Each scene shows the same named points in several views. A view is turned or mirrored, shifted and resized as a whole, has a little noise and may leave points out.

Scene 1
View 1
nupad: [-2.53  1.48  0.13  0.12 -0.18 -2.69 -0.37 -1.28  0.19  2.87  1.56 -1.04
  0.62  1.38 -1.13 -2.01  2.52 -0.23 -0.82  1.93  0.25]
Bara: [-1.78 -1.53  3.46 -0.36 -0.69 -1.81  1.07 -2.90 -1.07  2.40  2.39 -0.89
  4.66 -4.22 -0.62 -3.96  0.45  2.98 -2.56  1.17  2.77]
fon: [-1.87  0.45  1.06 -1.11  0.32 -1.98  1.52 -0.35 -0.55  2.99  1.42 -0.53
  1.96 -1.87 -0.80 -1.41  1.49  1.96 -4.01  1.15 -0.19]
Pog: [-3.34  2.70 -2.64 -1.57  0.85  0.75  0.25 -0.70 -1.34  5.73  1.87  2.70
  1.10  0.29 -1.97  1.60  2.10 -0.30 -1.13  1.32  0.06]
Pase: [-0.42 -1.28  4.50 -0.35 -1.60 -4.13  0.22 -2.84 -0.90  3.03  1.59 -2.54
  4.22 -1.80 -1.75 -2.77  2.79  5.19 -6.14  0.42  0.80]
todam: [-1.75  1.35  0.31 -0.90 -0.13 -2.32  0.37 -0.10 -0.14  3.29  0.89 -0.66
  0.88  1.07 -1.57 -0.68  2.43  1.41 -3.74  1.14 -0.76]
Pivir: [-2.22  1.02 -1.47 -1.46 -0.10 -3.49 -1.40 -1.10  1.95  3.37  0.59 -4.08
 -0.70  2.07 -0.67 -2.15  5.21 -0.62  1.43  1.98 -1.48]
maz: [-1.92  0.52 -0.97 -2.58  0.20 -0.95  0.19 -0.45  0.00  4.59  0.97 -1.32
  1.81 -1.76 -1.01 -0.46  3.29  2.27 -2.32  0.79 -0.87]
Tuzem: [ 0.34  1.04  0.09 -1.69 -0.88 -0.07  0.48  2.60  1.96  2.66 -0.37 -2.04
  0.52  0.81 -1.59 -0.63  1.91  2.56 -5.52  0.59 -1.82]
dutan: [-1.48  3.00 -0.85 -0.28 -0.83  0.79 -0.62 -0.32 -1.55  5.29  1.74  3.38
  1.14  3.07 -3.33  1.76  1.67  0.97 -3.77  0.95  0.31]
Fuli: [-3.14  0.35  0.35 -0.85  0.65 -2.96  0.96 -1.54 -0.35  2.79  1.62 -1.44
  1.61 -1.47 -0.35 -2.48  2.34  0.24 -0.75  1.73  0.41]
muzif: [-0.78 -0.80  0.91 -2.50 -0.36 -2.49  0.41 -0.24  1.62  2.88  0.10 -4.38
  1.85 -2.10 -0.65 -2.60  3.62  2.99 -2.78  1.07 -1.06]
nonem: [-2.33  2.92 -2.11 -0.88  0.11 -0.40 -0.26  0.52  0.07  4.41  0.95  0.82
 -0.45  2.73 -1.92  0.65  2.64 -0.41 -1.92  1.21 -1.10]
Pume: [-0.60  0.87 -0.24 -0.16 -1.21  0.87  0.81  3.15  4.49 -1.00 -0.27 -3.85
 -0.66  0.49  0.35 -5.19 -0.89 -1.84  0.85  2.46  0.87]
femo: [-0.52  2.67 -2.15 -1.37 -1.44  3.31 -0.83  1.13  0.98  4.59  1.05  1.69
  0.66  2.31 -2.57  0.72  1.34  0.36 -1.33  1.10  0.44]
Reb: [-3.22  1.90 -1.62 -1.17  0.84 -1.71  0.34 -1.41 -0.61  4.14  1.71  0.32
  0.68  0.42 -1.19 -0.46  2.81 -0.64 -0.17  1.74 -0.22]
vosol: [-2.77  0.26  1.08 -1.17  0.73 -2.21  1.45 -1.80 -1.68  3.79  2.05  0.38
  3.05 -3.15 -1.01 -1.36  1.30  2.32 -3.39  1.06  0.71]
View 2
Pivir: [-1.00 -6.37  2.24  0.74 -1.17 -2.98 -4.21  1.53  0.74 -0.16  2.36 -0.50
  2.24  2.45 -2.38  0.54  0.16  1.91  2.27  0.94 -1.63]
fon: [-1.71 -2.09 -1.73  0.11 -1.24  0.75  0.45 -0.21 -2.09  0.23  2.67 -1.41
  2.13 -1.40 -1.92 -0.33  2.20 -1.00  2.15 -0.59 -0.03]
todam: [-2.09 -2.91  0.10 -0.49 -1.94 -1.15  0.27  1.21 -1.99 -0.44  3.01 -0.98
  1.50 -0.65 -3.74 -0.58  1.86 -0.31  2.94 -0.26  0.02]
maz: [-0.98 -2.88 -0.27  0.71 -0.92  1.40 -1.48 -0.69 -1.85 -0.25  2.70 -1.34
  2.57 -0.17 -2.90 -1.44  2.92  0.99  2.45 -0.06 -0.08]
nupad: [-0.59 -3.81  0.55  0.80 -1.77 -2.92 -1.46  1.21 -1.14  0.59  3.14 -1.03
  1.67  0.61 -3.06  0.77  0.85 -1.22  1.96 -1.03 -0.35]
Reb: [ 0.43 -2.99  0.28  1.03 -2.32 -2.12 -2.65 -0.20 -1.60 -0.39  2.70 -1.03
  1.77  1.33 -3.72 -0.97  1.58 -0.43  1.82 -2.73 -0.19]
Pase: [-3.19 -4.25 -3.43 -0.85  0.62  2.28  2.21  1.46 -2.08  4.53  4.65 -1.28
  3.88 -3.55 -1.55  2.38  3.80 -0.93  3.15  1.39 -0.67]
Bara: [ 0.13 -2.78 -3.21  2.04  0.58  1.94  0.99 -0.77 -1.90  4.32  3.46 -2.63
  3.70 -2.82 -0.07  2.61  2.51 -3.29  1.05 -0.52 -0.38]
nonem: [-0.63 -2.29  2.28  0.62 -2.57 -2.68 -1.30  0.92 -2.67 -2.32  3.23 -0.87
  0.66  1.07 -5.92 -2.13  1.74 -0.32  2.63 -1.47  0.62]
Pog: [ 1.30 -1.05  1.15  1.55 -2.58 -1.06 -2.07 -0.86 -3.21 -1.55  3.35 -1.17
  1.30  1.31 -6.09 -2.61  2.82 -0.82  1.94 -3.65  1.14]
Pume: [-1.19 -3.30  4.76  3.39 -0.08 -3.17 -0.20  1.32 -0.54 -1.85  1.00 -2.33
  0.20 -0.38  0.13  1.49 -2.63 -2.41  0.56  4.88 -0.30]
Fuli: [-0.32 -3.32 -1.29  1.02 -1.43 -1.14 -1.37 -0.29 -0.88  0.77  2.27 -1.35
  2.10  0.11 -0.91  0.77  1.12 -0.99  1.51 -1.29 -0.91]
Tuzem: [-3.28 -1.97  2.23  0.08 -0.96  0.64  1.60  1.17 -2.67 -2.15  2.63 -1.34
  1.24 -1.78 -3.47 -1.68  1.92  0.17  3.24  3.52  0.67]
femo: [ 0.36 -1.41  4.59  2.83 -1.30 -1.18 -0.87  0.49 -4.06 -1.92  4.01 -1.72
  0.72  0.26 -7.09 -1.99  2.11 -1.54  2.03  0.00  1.74]
muzif: [-2.32 -4.18 -0.20  0.58  0.11  1.82 -0.75 -0.08 -0.51  0.68  2.10 -1.32
  3.12 -1.05 -0.46  0.45  2.04  1.31  2.59  2.93 -1.07]
View 3
Pivir: [ 2.23  0.03 -3.95  2.14  2.37  2.24  0.18  0.36  1.55 -2.29 -2.58 -1.08
  1.36  0.71  2.96 -1.07  1.79  2.50  1.91  0.99  2.98]
Tuzem: [-0.62 -1.61 -1.73  2.30  1.16  0.22  1.40 -0.94 -0.95 -0.51 -1.28  0.36
  0.63 -1.88  1.97  0.01 -2.27  2.52 -0.47  0.79  1.26]
Bara: [ 0.21  0.96  0.20  1.46 -0.32 -0.40  0.15  1.49 -0.91  0.30 -1.82 -0.75
 -0.63 -1.99  0.66  3.57  2.77 -2.14  1.07  2.72 -0.01]
Pume: [-0.81  0.66 -2.75  2.27  1.34  1.89  0.51  0.56  3.04  1.20  0.04  0.41
 -2.08 -3.04  4.48 -3.62  0.25  0.58  1.65  1.63  1.89]
Reb: [ 1.53 -0.07 -2.73  0.49  0.62  0.98 -0.04 -0.30 -0.63 -0.45 -0.26 -0.50
  0.23  0.65  0.67  0.04  1.85  1.39  1.64  0.87  2.90]
todam: [ 1.12 -1.82 -1.86  1.48 -0.01  0.31  0.89 -0.08 -1.47 -0.62 -1.52  0.14
  1.00 -1.03  0.45  0.92 -0.57  1.55 -0.01  1.74  2.03]
nonem: [ 1.67 -1.77 -3.20  0.23 -0.14  1.51  0.13 -0.83 -0.68 -0.44 -0.45  0.23
  1.15  0.43  0.12 -1.05 -0.52  2.99  0.55  0.87  3.80]
fon: [ 0.39 -0.78 -1.35  1.41  0.44 -0.23  1.08  0.05 -1.95 -0.57 -0.80 -0.13
 -0.02 -0.87  0.67  1.66  0.97  0.53  0.86  1.24  1.38]
dutan: [ 1.92 -2.11 -1.90 -0.93 -2.01  0.95 -0.29 -0.64 -1.45  0.52 -0.71  0.82
  1.84  0.00 -1.67  0.36 -1.59  2.48 -0.64  1.96  3.52]
Fuli: [ 1.41  0.16 -2.24  1.51  0.86  0.67  0.60  0.70 -0.64 -0.98 -1.00 -0.74
 -0.14 -0.22  1.38  0.80  2.67  0.17  1.73  1.55  2.09]
femo: [ 0.87 -0.85 -2.08 -0.74 -0.95  1.80 -1.04 -1.24  0.86  1.42 -0.50  0.92
  1.25 -0.17 -0.20 -0.87 -2.19  2.63 -0.32  0.92  2.98]
Pase: [ 0.86 -0.91  0.12  3.06  0.54 -0.88  1.38  1.65 -2.18 -1.74 -3.88 -0.73
  0.96 -2.29  1.01  4.18  1.16 -0.50 -0.05  3.05 -0.57]
vosol: [ 0.49 -0.97 -0.96  1.05 -0.01 -0.57  0.88 -0.05 -2.48 -0.29 -0.54 -0.34
  0.07 -0.52 -0.22  2.44  1.14  0.21  0.54  1.44  1.39]
View 4
Pog: [-0.86 -0.94 -0.35 -0.15 -0.73 -1.54  0.58  1.27  3.65 -1.75 -0.79  0.78
  0.61  0.62  0.04 -0.90  2.76  0.76  0.16  0.76 -2.16]
fon: [-1.80 -1.36  0.14 -0.87  0.40 -0.68 -0.08  0.20  0.49  0.14 -0.62  1.93
  0.42  1.75 -0.62 -0.41  1.81  0.42 -0.93 -0.70 -0.94]
Reb: [-0.52 -0.51  0.37 -0.64 -0.83 -0.43  0.27  1.43  2.06 -1.31 -0.25  1.38
 -0.47  0.70  0.53 -0.81  2.96  0.17  0.09  0.07 -2.10]
dutan: [-0.79 -1.34 -0.78  0.98 -1.40 -2.33 -0.79  0.61  3.13 -1.52 -2.02  0.68
  0.23  1.01 -0.91  0.11  1.96  1.43 -0.60  0.27 -3.13]
nupad: [-0.57 -0.72  0.67 -0.24 -0.86 -0.37  0.02  1.11  0.65 -0.74 -0.43  1.86
 -1.22  1.15  0.25 -0.03  2.45 -0.08 -0.10 -0.72 -2.51]
Tuzem: [-0.82 -1.14 -0.69  0.20  0.87 -1.21 -0.94 -0.03  1.25 -0.02  0.31  0.95
 -0.54  1.78 -0.70  0.49  0.13 -0.32 -3.15 -0.28 -1.82]
Pume: [ 0.19 -0.86  1.71  0.78  0.92 -0.77  1.80  2.27 -0.36  0.12  2.19  1.42
 -0.45  0.81  0.58  1.53  0.06 -3.46 -1.29 -1.16 -2.77]
maz: [-1.27 -0.75 -0.28 -0.57  0.56 -0.18  0.09  0.27  1.96 -0.21  0.16  1.71
 -0.34  1.28 -0.20 -0.96  1.93  0.86 -1.20 -0.23 -0.78]
Pase: [-2.45 -1.37  0.33  0.04  0.37  0.25 -1.12 -1.12 -1.21  1.52 -1.39  3.41
 -0.88  2.61 -1.65 -0.03  1.34  2.21 -1.07 -2.16 -0.50]
muzif: [-1.19 -0.57  0.27 -0.48  1.29  0.64 -0.13  0.02  0.26  0.78  0.98  2.22
 -1.46  1.86 -0.23 -0.44  1.18  0.36 -1.96 -0.98 -0.43]
Bara: [-2.75 -1.67  1.29  0.19  0.79 -0.03  1.31  0.24 -0.82  1.39 -0.77  3.40
  0.78  2.06 -1.02 -0.06  1.87  1.39  0.70 -2.08 -0.31]
Pivir: [ 0.43  0.44  0.66 -0.43 -0.24  1.10  0.01  1.37  1.18 -0.96  1.28  1.90
 -3.24  0.96  1.32 -0.50  2.44 -0.53 -0.96 -0.46 -2.18]
vosol: [-2.12 -1.43 -0.09 -0.80  0.20 -0.94 -0.14  0.04  0.75 -0.05 -1.15  1.95
  0.84  1.72 -0.82 -0.72  2.09  1.18 -0.50 -0.52 -0.95]
todam: [-0.94 -0.97 -0.11 -0.44 -0.29 -0.78 -0.92  0.43  0.75 -0.65 -0.71  1.64
 -0.73  1.43 -0.34 -0.20  1.77  0.37 -1.34 -0.42 -2.12]
nonem: [-0.04 -0.64 -0.40 -0.12 -0.88 -1.38 -0.42  1.17  2.58 -1.66 -0.56  0.61
 -0.67  0.93  0.23 -0.27  2.13 -0.07 -1.08  0.32 -3.03]

In a view up to two points have been moved. Name them for each view, in the order of its rows, or write none.
view 1 | vosol
view 2 | Pume
view 3 | Reb, todam
view 4 | none
